Each scene shows the same named points in several views. A view is turned or mirrored, and shifted as a whole, has a little noise and may leave points out.

Scene 1
View 1
K220: [ 41  -8 -16 -30 -33   5 -24  45  17 -12  -1 -38 -12  17 -33  33 -19 -21
  16  26 -35 -20 -45 -14  16  23 -30  21]
K191: [ 35   7 -33 -31 -16 -12 -16  53  -7  -2  -7 -31 -24  15 -16  15  -9 -16
 -27 -21   1  -5 -44 -15   7  -3 -18   8]
K264: [ 39 -10 -11 -16 -41 -10 -26  31  20 -27 -16 -34 -12  17 -29  34 -25  -9
  -3  -3 -41   6 -20  -7  20  23 -27  27]
K575: [ 55 -16 -40 -41  -9  -6 -33  50  -4  -8  -7 -61 -23  14 -21  52 -11 -23
   1 -13   5 -15 -17  -9  -8   2 -13  27]
K632: [ 11  11  -9   5 -16 -20   5  30  -7 -40  -4  -4 -49  -5  35   5 -40  11
 -22  -6   9  29  19  34 -43   1  26 -10]
K418: [ 45  -7 -24 -20 -23   4 -39  46  -1 -26  -9 -58 -23  22 -25  68 -35  -7
  -3 -24 -17   9   6  -1   9  25 -14  24]
K383: [ 27   0 -10 -14 -23  -2 -11  34  11 -29   0 -23 -30   4  -1  24 -31  -7
  10  22 -18  -1 -11  16 -16  19  -2   9]
K505: [ 33   4 -30 -29  -8  -4  -9  50  -6  -8   5 -29 -33   6   1  17 -14 -18
  -1  13  12 -14 -33   0 -22  -1  -3   3]
K277: [ 20  13 -29 -27  -8 -17   2  50  -8  -2   3 -10 -38   5   8 -12  -8 -12
 -23   5  16  -8 -49  -2 -20 -12  -2  -9]
K433: [ -4  38   0  -3 -21  35   8  58  -2 -29  37  -9 -46   5  15  21 -48   0
  36  71 -16 -11 -29  22 -19  39   8 -25]
K705: [ 21   4  -7 -13 -31 -10  -1  35  13 -22  -3  -6 -26   4   1  -4 -21  -8
  -3  27 -23  -1 -36   4  -7  10  -8   4]
K698: [ 23   7 -15  -7 -29 -18 -17  36   3 -27 -13 -22 -24  15 -10  19 -27   3
 -28 -23 -19  21 -15   3   7  13 -12  10]
K911: [ 33   1 -27 -11 -22 -23 -29  38 -11 -23 -20 -38 -28  18 -12  38 -25   3
 -45 -64   1  32   7   0   7   4  -7  14]
K123: [ 25  -1 -11  -8 -24 -24  -4  26   9 -29  -9  -8 -33  -1  14   0 -26  -4
 -14   8  -9  10  -9  18 -24  -1   5   5]
K573: [ 45 -21 -23 -26 -23 -14 -21  33   7 -23  -9 -38 -24   5  -5  32 -21 -17
   2   7  -6  -5  -8   7 -21   3  -3  24]
View 2
K632: [ 33  45   9 -23  27  33 -28  19 -35 -10  -4  -6 -37  15 -29 -13   3  13
   4 -38  12  17  57  -5  10  -5  17  34]
K911: [ 40  14 -22  -7  24   6  -8   7  36 -23 -19 -12 -38 -39 -19 -16 -19 -11
   4 -40  -5  10  64  14 -11  46   4  11]
K505: [  4  33   5  -9  -8  -8 -39  11  10 -40  20 -32   6 -11  -8 -10 -23 -16
 -13 -58  -4  12  37   0  -1 -11   6  -3]
K383: [ 11  15  12  -2  11  15 -21  22 -12 -29  16 -41   2 -16 -26  -9 -25  -4
  10 -39  11  10  21 -13 -13  -7   2  -4]
K264: [ 18  -9  -3   3  21  13  -5  18  22 -34  12 -47   9 -54 -23  -7 -26 -23
  24 -19   7  16  22  -5 -28  23  -2 -27]
K698: [ 24  16  -8  -8  28  15 -15  13  13 -22   2 -21 -13 -35 -17  -4 -14 -15
   7 -22   7  27  43  -2 -18  22   6   0]
K433: [-13  37  36   3   9  -9 -36  22 -58 -12  23 -44  37  -2 -12  27 -29   8
 -14 -50  30  21 -11 -50 -27 -56  -8  18]
K418: [ 26  -8  -8  11   9  -5  -1  16  28 -25 -15 -47 -16 -48 -27 -14 -45 -12
  16 -55   2  -8  28  -5 -25  31 -17  -1]
K277: [  4  51   1 -20  -2  -2 -49   9   9 -38  31 -11   4  -5   6  -1  -6 -20
 -28 -45  -9  33  50   5   3 -15  19   0]
K220: [ -4  -5   2   8   3  -9 -18  18  23 -46  30 -56  32 -49 -12  -1 -35 -28
  10 -34   3  15   5 -12 -29   2  -8 -33]
K705: [  5  26   9 -13  17  16 -30  20 -10 -30  29 -30  17 -19 -12   1  -7 -15
   4 -21  10  33  26  -9 -11 -11  12 -15]
K573: [ 14   9   5  -3  -2  10 -22  18  11 -41  15 -48  -5 -18 -28 -26 -27 -11
  14 -49  -2  -1  31   4  -1   5   1 -14]
View 3
K573: [ 18  12  -2 -15 -20  11   7  -3  17 -11 -24  31 -40  -6 -21   8  12 -26
   1   7   9  17 -11  15   8  -2  27  25]
K383: [ 10   5   4 -19 -10   5  10   6  14  -3 -19  14 -18   7 -27   0  14  -3
 -10  14  14  11 -15   6   3   8  14  21]
K505: [  3  24  -6 -32 -20 -10   6 -16  -5   2 -29  21 -37  -1 -26   7  15 -11
  -4   6  13  22  -4  19  16  11  38   1]
K632: [ -1 -10  52 -50 -25 -11  -3   1 -19 -14 -17  13 -15  24 -44  15   9 -12
 -46  30   7  10 -20 -26 -12  17  62  11]
K418: [ -2  35  11 -17 -26  30  23   5  46 -44 -13  40 -36 -20 -17 -20  33 -28
  10  -7   4   4 -25  24   4  13  33  20]
K433: [ -5   9 -12 -41  10 -17  21   9 -11  34 -35 -22   2  34 -45 -32  22  60
 -10  34  20   4 -12  10   9  28 -25   1]
K575: [  9  40 -15 -16 -27  13  12 -16  24 -20 -26  42 -56 -24 -11  -1  24 -34
  18 -12  11  21  -8  35  20   2  38  12]
K191: [-10  27 -11 -17 -14  -9  -9 -28  19 -13  -7  28 -17 -20  -9  16  12 -30
   0 -23  15  17  -7  27  14   8  41 -14]
K698: [ -8   8  21 -15 -14   5  -5  -3  30 -30   6  23   0  -7 -16   8  12 -27
 -19 -11   7   2 -24   3  -7  11  37   5]
K705: [  7  -5  -3 -13   4 -12 -10  -8  12   6 -10   3   3   5 -19  16   4  -6
 -17   3  16  12 -13   3   1   3  10   8]
K123: [ 15 -14  17 -21  -9 -12 -15  -6  -2   1 -10  12  -7  12 -26  31  -2 -21
 -31  12  12  16 -12 -12  -4  -1  34  15]
View 4
K220: [-29 -15  54  -2  -1  14  -9  15  23  61 -20   5  34 -42  16  24  15  -2
 -26 -12 -29  -5  40  17   6   5  -3  22]
K264: [-44  -6  41   0 -24   4 -18   0   3  43 -22  -3  15 -32  17  18   7 -11
 -30  -9 -23 -20  45  17  22  10   2  16]
K191: [-19 -16  25 -12  18  18  12 -17  15  45   5 -16  30 -32   3   4  14 -13
  -2 -10 -35   6   8  -8  20 -11  23  -9]
K123: [  3   4  -8 -18  -4  17   3   0   0  25 -20 -21  10  -5  -4   7   3   3
   5  33  -7   5  21 -28  19   6  -5   6]
K575: [-34 -10  32 -12  29 -18   8  -1  30  34  -8 -18  46 -49  -4  25  -1  -7
  -4 -15 -12 -18  16   0  -3 -18  14 -11]
K433: [ 26 -51  45 -35 -10  -7  15  62  11  38 -33   3   8  -4  23   1  12  -6
  -1  43 -10  37   3   7  -3  49 -47  59]
K277: [ 13 -21  11 -21  25  35  23  -1  17  41   6 -18  27 -17   1  -5  20  -2
  17  21 -33  32  -4 -26  15  -6   7   0]
K418: [-49 -10  32 -10  -7 -36  -5  -4   9  20 -17 -18  24 -39   5  19  -9 -20
 -17 -16  -4 -33  23  14  12   1  14  -7]
K573: [-20   4  18 -11  12  -4   3   6  18  31 -24 -16  31 -31  -2  26  -2   4
  -3   8  -3 -15  29 -11   0  -6  -4   2]
K383: [ -8  -8  17 -16  -6  -3   0  16   8  29 -28 -10  17 -18   7  15   1   1
  -6  22  -3  -2  26  -9   7  14 -14  18]
K911: [-43  -1  -2  -9  -7 -17   2 -36  -7  10   2 -39   8 -23  -6  -1  -8 -25
  -2  -9 -15 -25  11 -10  35 -10  35 -29]
K698: [-27  -3   9  -9 -18   8  -3 -18  -8  27  -9 -25   5 -16   5   0   4 -15
 -10   5 -22  -8  22  -7  32   6  16  -2]
K505: [  1 -19  24 -22  27   7  18   8  25  37 -10 -14  34 -29   1  10   9  -2
   9  10 -19  13   3 -14   0  -5   2   4]

Which points are out of place in each view (at most two, in the order of its rows)? Write none if all are in place.
view 1: K433
view 2: none
view 3: K505, K123
view 4: K264

Scene 2
View 1
K200: [ 41  27  23   6 -37  -5  -2  23  -2 -11 -57   3 -17  -9 -24   0   6  -7
   5  54 -37  -3  28 -21 -33  17 -16 -37]
K182: [ 12   7  10   5  -7  -5  -5  20   5  -9   7   3 -60 -26 -34  -6  14   3
  21  11 -18  11  27  -7 -29  -8 -31  22]
K562: [ 24 -10  10   3 -13 -14 -10  20  30   7 -15  -7  15  -5 -10 -16   8 -12
  -8  31  -2  25  36 -19  -7  -1 -24  -2]
K843: [ 41  24  28  19 -27  12 -19  27  15 -14 -38  11  15 -13 -30  -4  -6  -4
   1  32 -23  -4  18 -14 -14  31 -30 -18]
K368: [ -7  -8   1  -7   5 -20   4  15  10  -4  32  -1 -86 -31 -34 -18  27   9
  26  -6  -3  27  30   2 -31 -30 -34  45]
K682: [ 16  -2  10  26  -2  13 -20  29  27  -8  22   0 -21 -21 -32   0 -11 -14
  10  -3 -15  -3  17 -10  11   6 -38  42]
K766: [ 50  46  20  10 -45  11  -4  31 -27 -30 -67   5 -24  -8 -42  21  13 -13
   8  62 -42 -16  13 -17 -43  34 -14 -47]
K696: [ 34   1  14  15 -25 -13  -7  21  19   2 -30  -9  -6  -6 -12  -3  -8 -20
   2  41 -32  -2  36 -27  -4   1 -18  -9]
K183: [ 14  -8  14  -3  -5 -20 -11  15  37   6  -1   2  -6 -18 -17 -31   8   5
   4  15   4  34  37  -8 -16 -10 -33  14]
K292: [ 20 -16  13  17  -6 -12 -15  22  45  10   1  -6  15  -8 -10 -17  -8 -18
  -6  17  -4  16  35 -19  12  -1 -29  20]
K90: [ 25  10  12   8 -19  -6  -7  24   5 -11 -17  -1 -29 -16 -26   0   6 -11
   9  30 -25   3  27 -14 -21   3 -22   0]
K463: [ 18 -26   2  12  -6 -23  -8  19  37  12   3 -17  -6  -5  -4 -13  -3 -26
  -6  24 -12  16  43 -27  14 -16 -21  23]
K411: [ 19  21  -5   8 -17  17  -4  32 -20 -29  -2   1 -53 -15 -52  21  30 -14
  12  22  -9   0   2  -5 -35  15 -26  12]
K126: [ 21 -17  15   3 -11 -30  -9  14  45  17 -13  -6   3 -12  -3 -29  -6  -7
  -2  26 -12  24  50 -22   1 -15 -23   5]
K407: [ 11  -8  14   0  -2 -23  -8  15  35   5   6   2 -30 -24 -17 -28   7   7
  15   8  -6  26  40  -9 -12 -17 -30  24]
K593: [ 29   3   2   9 -16  -4  -9  24  15  -3 -22 -11   4   1 -19   5  14 -22
  -8  37  -5  11  21 -23  -8   8 -20  -2]
K310: [  0 -27 -28   6   6  -6   1  29   6  -4  34 -22 -39   0 -26  14  37 -32
 -11  12  13  21  19 -18   1 -19 -21  48]
K630: [ -3 -18 -37 -16   6 -10   6  24  -7 -10  26 -20 -47   7 -33   9  66 -20
 -14  19  37  46  14 -15 -29 -20 -22  30]
K967: [ 13 -11  -7   4  -8 -17   0  22  14   2   3 -13 -35  -7 -19   2  16 -21
   2  24 -13  12  34 -21 -10 -14 -21  18]
K235: [ 44  25  41  14 -29  -2 -18  20  25  -4 -49  11  19 -19 -19 -16 -17   4
   8  40 -30  -1  32 -15 -16  24 -29 -24]
K901: [ 16  -8  18   6  -6 -20  -7  14  34   8   1  -4 -29 -23 -12 -22  -2  -4
  15  14 -19  15  41 -11  -8 -18 -28  18]
View 2
K183: [ 21 -24   8   4   0   6 -28   7  34  14  -4 -38 -16  12  11  -4 -26  -4
 -13  21 -10  -1 -36   8   5  45 -42 -20]
K310: [ -7 -66  35   5 -39  -9  -7  -6  -7  -4   7 -29 -45 -14 -10  14 -41   7
 -13  22 -47  16 -19   7  29  27 -51 -16]
K368: [ -7 -35   2  13 -18  25 -21   8 -19   6  35 -45 -42 -12  34   8 -18  11
 -17  -8 -30  10 -23   4   3  52 -85   3]
K843: [ 24  -5 -12 -14  27  -2 -17   6  28 -15 -26   7   1   1 -20 -16 -15  22
  30  17  17 -21 -18  -3   7   9   7  -7]
K901: [  0 -28  13   7   7   9 -29  -3  22  10  16 -25 -10  17   8 -10 -25   0
  -7  13  -6 -12 -32 -12   1  46 -47 -14]
K593: [  8 -36   3  -9   6  -8 -16  -5  17 -20 -19   1 -17   2 -20 -16 -23  16
  13  26  -4 -15 -23  -6   3   7  -6 -11]
K407: [  9 -25   8   8   3  11 -30   4  22  15  14 -35 -18  13  14  -4 -24  -1
 -11  13 -13  -7 -34  -2   1  50 -50 -14]
K562: [ 19 -35  10  -4   4 -10 -24  -5  42   2 -24 -18 -13  20 -12 -15 -28  -3
  -4  38  -8 -10 -36   2   5  30 -17 -23]
K292: [ 13 -26  32   1   3 -10 -21  -4  39  15  -3 -21   0  18 -20  -6 -43  -7
  -3  27  -6  -7 -29  -5  17  37 -25 -29]
K463: [ -4 -45  36   1  -3  -9 -25 -10  31   7   8 -18 -11  21 -18 -12 -39  -6
 -12  30 -18 -13 -34 -15  10  38 -33 -29]
K630: [  5 -74   6  -1 -46  -2  -5  -5  -9 -11 -14 -44 -67 -18   8  16 -28  13
 -22  30 -59  25 -25  29  20  22 -51  -5]
K182: [  0 -25  -6   4   0  19 -20   5 -10  -8  19 -22 -30  -9  19  -2 -11  18
   0   1 -12  -4 -19  -6   0  33 -51   4]
K126: [ 12 -34  18   1   9  -2 -31  -4  47  15  -2 -25  -6  29  -3 -20 -29  -9
 -16  31  -3 -19 -43 -12  -3  44 -30 -28]
K90: [ -1 -29  -4  -6   9   8 -20  -2   4 -18  -2  -4 -20  -2  -1 -14 -14  19
  12  13  -5 -15 -22 -11  -1  20 -23  -5]
K682: [  6  -6  33   9   0  -3 -17   3   3   4  22 -11  -3 -13 -17  14 -38   8
  16  -2  -5   1  -5  -8  33  35 -38 -10]
K967: [ -7 -49  17   0 -10  -1 -17  -5   6  -6   8 -18 -29   4  -6  -9 -27   6
  -9  19 -25  -7 -28  -8   5  28 -39 -12]
K696: [ -5 -36   9  -7  17  -5 -22  -8  25 -12  -6   2  -8  16 -15 -26 -21   9
   6  26   4 -28 -32 -22  -5  20 -11 -17]
View 3
K292: [ 46 -27 -20 -13 -30  -3 -15  -4  -4  32  10  10   0  44   3  49  -9  38
 -45  18  27   4  16  15   9 -23  13 -19]
K463: [ 51 -31 -33 -13 -30 -16  -4 -15  14  39  11   6  -6  34  -3  44 -13  34
 -48   8  29   2   7  11  -1 -23  16 -14]
K126: [ 41 -34 -35 -15 -36 -16 -16 -26  -2  36  -2  18  11  30  -4  48   6  38
 -41  11  21  14  16  10  15  -5  17  -7]
K696: [ 51 -38 -17   7 -33  -6  -3 -26  16  26  -4   2  20  19 -12  32 -10  15
  -5   5  23  11  25  -1  12 -21  -7 -15]
K901: [ 43 -48 -34 -12 -12 -18   2 -21 -11  37   7   2   4  33   8  22 -10  31
 -33   8  18   8  14  11  19  -5  19   1]
K310: [ 29   2 -23 -12 -19 -10  30 -16  -7  39  17 -11 -43   9 -10  16 -36  21
 -57 -20  22 -24   0  16 -23 -27  24   0]
K235: [ 44 -36  -2  13 -35   7 -25 -23  -5  11 -17   6  45  25  -9  30   4  18
  17  17  14  26  41  -3  40 -17 -17 -20]
K411: [ 24 -12   5  14   1  12  32 -14 -27  19  10 -28 -13   5  -2 -23 -44  -3
   0 -19   9 -13  26   4   9 -30  -5   2]
K90: [ 40 -32 -15   7 -14  -2  11 -23  -7  22   0  -8   7  17  -4   5 -19  11
  -4  -4  15   6  25   2  15 -17  -4  -3]
K630: [  6  25 -16 -16 -21 -11  38 -26 -33  33  11 -10 -49  -6 -10   3 -38  23
 -64 -31  10 -29   3  21 -15 -18  34  13]
K843: [ 41 -23  12  14 -28  20 -16 -10  -8  12 -10  -3  32  28  -8  23 -11  11
  13  13  16  15  41  -1  30 -29 -18 -21]
K766: [ 38 -19  14  37 -31  14  10 -35   4   1 -20 -19  38 -14 -28  -9 -21 -15
  51 -16   9  11  50 -18  25 -24 -34 -12]
K183: [ 26 -23 -26 -21 -23 -13  -7 -21 -31  30   2  11   0  31   6  25  -2  38
 -44   8  13   5  19  21  22  -3  23   0]
K368: [ 20 -47 -44 -19  21 -28  40 -25 -43  42  17 -12 -30  25  21 -22 -29  21
 -50 -12   6  -9   7  21  12   7  35  26]
K182: [ 29 -44 -23  -3   6 -12  25 -21 -28  31  10 -13  -7  21  10 -12 -24  14
 -21  -6  10  -1  20  11  19  -7  13  14]
K200: [ 41 -27  -4  23 -36   0   0 -40   3  12 -19  -2  34   0 -23  10  -7   0
  25  -6  12  14  39 -13  25 -17 -21  -8]
K967: [ 40 -23 -28  -5 -16 -12  17 -25  -1  35  11  -4 -12  16  -4  18 -25  19
 -35  -9  21  -5   8   9  -3 -19  15  -2]
K682: [ 47 -42  -9  -6   7   9   4  13 -16  33  24 -13 -12  52  18  11 -32  23
 -32  15  20  -3  19  16  12 -34   6 -13]
View 4
K182: [-52  16  24 -23  -6   0   0  18 -18 -10 -13 -27  -3  21   7  -3  -8  -1
   9  12  32  -8  -6  12  10 -16  -9 -19]
K766: [-27 -43  17 -38 -15 -10  52  19 -38   9 -31  30 -20 -41  -9  12  -9  -7
  30   4 -20 -21   0   9  10 -29 -77 -38]
K593: [-20 -11   7 -13  15 -24  28  -9 -19   0  -8 -11  16  15  10  28 -12  13
  -3   1  -5  -9 -19  16  22 -29 -45  -1]
K200: [-27 -27  12 -31  -6 -20  31   9 -28  -4 -17   8  -9 -17 -16  28 -13 -12
  18   0 -21 -29  -6   1  16 -29 -70 -24]
K967: [-38  11  24  -6  16 -10  -1  -8 -29  -4   0 -32  13  29  24  18 -14  12
  -6   1  19  -4 -14   9  13 -19 -33  -5]
K843: [-17 -32 -14 -34   3 -24  50  11  -5  -7 -25   1   8   3 -14  29  10   0
   9  11 -14 -22 -12  13  16 -38 -44  -5]
K901: [-43  15  15 -11  11 -14 -20  -1 -17 -18   4 -45   7  34   3  31  -6  -5
  -6   6  20 -19  -8  -3   9 -16 -25  -8]
K411: [-42  -3  29 -27  -6   5  35  16 -34  12 -28   4  -3  -1  25 -20 -10  12
  17  10  25  10  -6  30  14 -21 -25 -24]
K696: [-23 -17   1 -16  10 -18  14  -1 -26  -9  -3 -20   7  11  -5  47   1   3
  -1   3  -8 -20 -10   1   9 -27 -56  -8]
K183: [-33  21   9 -23  13 -32   3  -3   9 -20   1 -36  13  42  -4  18 -24  -5
  -6   2  10 -21 -16  12  28 -26 -10   7]
K292: [-21   2 -11 -11  25 -31  13 -10   3 -16  -2 -41  30  47   2  43   4  13
 -16   7   6 -14 -20  10  16 -31 -24  15]
K463: [-25   3   0   3  31 -18  -9 -17 -21  -9   8 -51  30  49  16  53  10  15
 -23   6  15  -7 -19   3   9 -22 -32  11]
K235: [-20 -32 -16 -38   1 -33  35  14   3 -17 -17  -4   1   4 -34  44   6 -12
   9   6 -22 -36  -9   1  17 -39 -49  -9]
K407: [-45  25  13 -19  10 -18 -10   2   1 -22  -1 -46  11  43  -2  20 -13  -6
  -5   6  21 -19 -12   6  20 -21  -8  -2]
K368: [-67  47  42 -17  -2   3 -25  14 -13 -13  -4 -47  -4  43  18 -21 -20  -2
   4  12  52   1  -5  13  14 -10  16 -15]
K126: [-24   9   2 -10  20 -33  -6 -12  -1 -24  10 -43  16  39 -10  47 -15  -3
 -12  -2  -3 -29 -18  -1  25 -24 -35   8]
K562: [-20   2   1 -15  21 -36  16 -12  -5 -12   1 -24  19  29   1  35 -18   4
  -9  -2  -9 -22 -20  12  25 -30 -36   7]
K630: [-37  43  54  -4  18 -13   8 -18 -28  15   1 -20  19  33  57 -28 -57  18
  -2  -7  32  15 -25  38  38 -10 -10  -1]

Which points are out of place in each view (at most two, in the order of its rows)? Write none if all are in place.
view 1: none
view 2: K593
view 3: K310
view 4: K901, K463

Scene 3
View 1
K450: [ 21 -11 -11 -12 -24  -2   8  24  -1 -15  20   0   1 -28 -21  -5 -27   7
 -23 -11  29 -10  27  11   1 -11  11   4]
K753: [ -4 -18 -16  11  27  28 -38  46   8  -9 -21 -10   2   8  20 -30  -1  70
  30  -1  58 -36  36 -52  23 -74   8  36]
K260: [ 26 -39  -3 -11  -1  35   8  74   9 -35  -7  -8  -6 -66 -40  13  10  27
  -5 -27  11 -22  20 -15  28 -27  67  22]
K342: [ 26  -9  -2 -17 -16   5 -15  27   5 -20  15   0  -5 -18 -14   1  -7  11
  -3 -14  17 -10  21  -6   6 -19  22   2]
K416: [ 24  16 -15  -2 -28  -8 -23 -16 -20   6  35   0  13   2  -3  16 -30 -19
 -15   0   3   8  37  29 -12   1 -50   4]
K997: [ 13  -4 -17  10  20  42 -68  29 -11   1 -15 -10  18   5  10  27  22  37
  42 -22 -11  -2  39 -32  24 -45 -13  38]
K714: [ 21  -5   3 -23  -6   6 -33  30  13 -20  11   4 -12   1   3 -14   6  26
  11 -14  24 -19  14 -24  11 -36  28   3]
K23: [  9 -12 -27  17  -2  16  -3  20 -15   1   6 -10  17 -19  -9   5 -35  18
 -10  -2  33 -10  50   4   3 -27 -27  29]
K312: [-11 -19 -25   8  13  17 -16  42   6   4 -19 -13  10  -1   8 -31 -23  64
  11  -7  65 -29  45 -35  15 -55   3  35]
K834: [ 18 -16 -13 -21 -20  11 -12  41  -1  -4  -1 -10  14 -29 -27  19  -4  22
  -6 -38  -2   7  24   0   9   2  25  10]
K600: [ 38  -2   6 -25 -18  12 -32  27   2 -26  24   6  -9 -18 -16  20  16  -3
   3 -22 -15  -3  11  -3  11 -13  28  -2]
K761: [-12   9 -28   6  -6  -5 -33   4 -11  28  -5 -13  27  31  20 -15 -36  43
  10  -7  47  -1  51 -10  -7 -28 -49  24]
K965: [ 42   8  10 -44 -39  -9 -31  10  -2 -16  35   7  -3 -13 -21  30  10 -23
 -11 -35 -33  18   6  20  -4  21  23 -20]
K601: [ 15 -10 -13 -23 -17   7 -24  35   2   0  -2 -10  10 -13 -15   9  -2  27
   2 -36   4   4  24  -9   7  -8  21  10]
View 2
K260: [ 30  90 -23 -29 -13 -18  49  -3   4 -15  31  17  16  12  41 -16   0   4
  -3   2  -3 -17  -2 -19 -37  36 -48  -9]
K753: [ 10   8 -20  15 -30  28   6 -15  18 -10  68  38 -28 -20  30 -26  45 -21
  -6  11  -6  19  22 -37 -52  53 -79 -16]
K601: [  3  41  -4   5  14   7   2   8  -9  -9  17  16   6  -3  19 -14  13  -1
  -5   1 -21  10  -4  -7   7  18 -49 -17]
K312: [ -4   8 -28  18 -33  30   5 -10  17  -8  50  31 -10 -11  20 -39  49 -32
   8   6 -15  39  16 -35 -33  61 -86   1]
K997: [-18  -4 -23   9 -23  27 -14 -12 -18  -8  28  26 -44 -35  41 -10  28  -3
 -52  -2   3   3  31 -23 -13  20 -23 -33]
K965: [  2  20  28 -10  69 -12  12  20 -29  -8 -13  15   5  16  11  -1 -12  28
  -1  -2 -31 -19 -30   3  37 -11 -17 -24]
K834: [ -5  49 -12 -11  15  -6  17  10 -12  -7  -3  11  14   8  23 -16   3   1
  -4  -5 -20   7  -8  -8  14  17 -37  -9]
K714: [ 17   6  13   4  18  11  15  -1   2 -10  46  35 -17   0  18 -14  22   4
   6  12 -18  -3  -8 -25 -29  31 -58 -18]
K23: [-32  -7 -38  -4 -10  10  19  -1  -6  -4  -4  14   2   7  22 -42  29 -17
   4  -3 -22  31   4 -28   9  47 -45  18]
K450: [ -7  20 -10 -11  22  -4  32   7  -4  -9   2  18  18  25  13 -33  14  -2
  24   2 -31  14 -20 -20   8  38 -53  11]
K600: [ 10  19  13 -13  38  -6  23   5 -16 -11  15  23  -8   9  27  -6  -2  22
  -6   2 -16 -23 -15 -11  -1   9 -24 -20]
K416: [-44 -45  -5  -3  40   6   8  10 -26  -3 -30  15  -5  16   6 -33  19   2
   5  -5 -37  25 -19 -16  45  21 -26   9]
K342: [  6  18   0  -6  24   0  25   6  -3 -10  20  25   2  13  17 -20  13   4
   9   4 -22  -1 -14 -19  -6  27 -49  -8]
View 3
K601: [ 16   1  -1   8  30  21 -35   9  11  29  25  31  31  -2  10  27 -18  12
   9  10  11   4  21   4 -39 -27 -42   4]
K260: [ 18   1 -16  24  -3   2 -55  -7  56  39  55  56  46  -1 -38  32 -27  -7
  23   9  -8 -20  27 -16 -49 -41 -75  47]
K761: [-11  41  22 -28  73  15   8  10 -29  41  35 -13  -6  -6  43  -6 -10   1
  17 -31  14   8  21  27 -30  -1 -25 -11]
K342: [ 19  -4   8  14  22  -1 -25  10   1  31  25  36  13 -14 -10  20 -12 -15
  11  13   8 -15  25   3 -29 -24 -53   7]
K450: [ 22  -1  13  13  29   1 -13   8   6  43  24  26  12   5  -4  20   8  -6
  30   2  -8 -24  33   4 -36 -25 -34  -3]
K312: [-25  54   9 -20  63  10 -21  -4   2  48  73  12   3  -7  12   3 -35 -24
  16 -39   7  -2  20   9 -38 -15 -73  37]
K753: [-30  50  -2 -23  49   8 -31  -4   4  38  76  21  10 -30   4   1 -55 -26
   2 -27  19   3   7  13 -33 -13 -85  45]
K23: [  7  27   6 -10  38  -2   2  -2  11  51  38   4  10   2   9  -8   5  -2
  40 -22 -10 -24  33  16 -35  -8 -24  -3]
K834: [ 28  -7  -4  15  16  13 -32   8  24  33  17  33  34   7   0  24  -5  14
  25  15   0  -9  28  -2 -42 -26 -33   1]
K997: [ -6  33 -33 -36  15  13 -26  -4  23  19  38   7  38 -40  17 -23 -55  25
   5   0  26  18   4  38 -33   9 -42  12]
View 4
K342: [ 23 -13  11   6  25   6 -10 -13  -5 -36  15  36  15  -9 -19  10  -6  17
   6 -33  -5  -1  14  -9 -14   6 -30  24]
K600: [  6   2  14   6  21  26 -14 -16   9 -35  37  29   3 -24 -15  11   7  37
   0 -18 -11   5  18 -24 -16  11 -15  16]
K761: [ 31 -10  15  -1 -34 -47 -23 -40  21 -11 -34  28  16  15 -40   2 -44 -32
  -2 -56  -7   6 -23  47  11  -2 -21  32]
K714: [ 22  -3  -1  14  10 -11  -6  -3  -2 -33   5  27   4  -1 -25  26 -40  23
   7 -43   0  -3   5   8 -24  -4 -23  17]
K450: [ 36 -29  19   4  38   3 -15 -25  -5 -40  10  46  31  -7 -22  -5   2  -2
   9 -34  -5   2  12  -3   2  13 -37  40]
K601: [ 13  -8  18 -13  19   7 -34  -7   7 -35  -1  20   7 -14 -13  21   5  -2
   4 -37  -1   3   9   2 -14  11 -24   7]
K260: [  8 -26   1 -17  59  33 -13  26 -39 -49  -5  32   8   8  -2  26  31  12
   3 -34   0 -11  20 -45 -45  12 -66   1]
K312: [ 29 -23  -7  -2   0 -35  -7   3 -23 -29 -51  28   9  39 -27  27 -45 -20
   2 -65   1  -8 -14  20 -26 -12 -55  16]
K965: [ 10   5  34   3  28  34 -33 -34  35 -34  61  29  14 -58 -12  -3  23  36
   4  -8 -11  11  24 -12   6  24   7  22]
K23: [ 26 -28  14 -10   0 -13 -10 -37   0 -23 -22  45  25  26 -31 -17  -3 -25
  -3 -39 -17   3 -14   2   5   9 -48  38]
K416: [ 26 -12  33   7 -12  -7 -14 -69  37 -15  22  46  32 -11 -36 -34  -6  -3
  -1 -19 -23  18  -7  11  32  14  -8  53]
K834: [ 13 -17  24 -16  29  17 -32 -16   6 -34   5  28  18 -15 -11   6  27  -4
   2 -26  -5   4  11 -11  -6  18 -33  15]

Which points are out of place in each view (at most two, in the order of its rows)? Write none if all are in place.
view 1: K753, K834
view 2: none
view 3: K450
view 4: K714
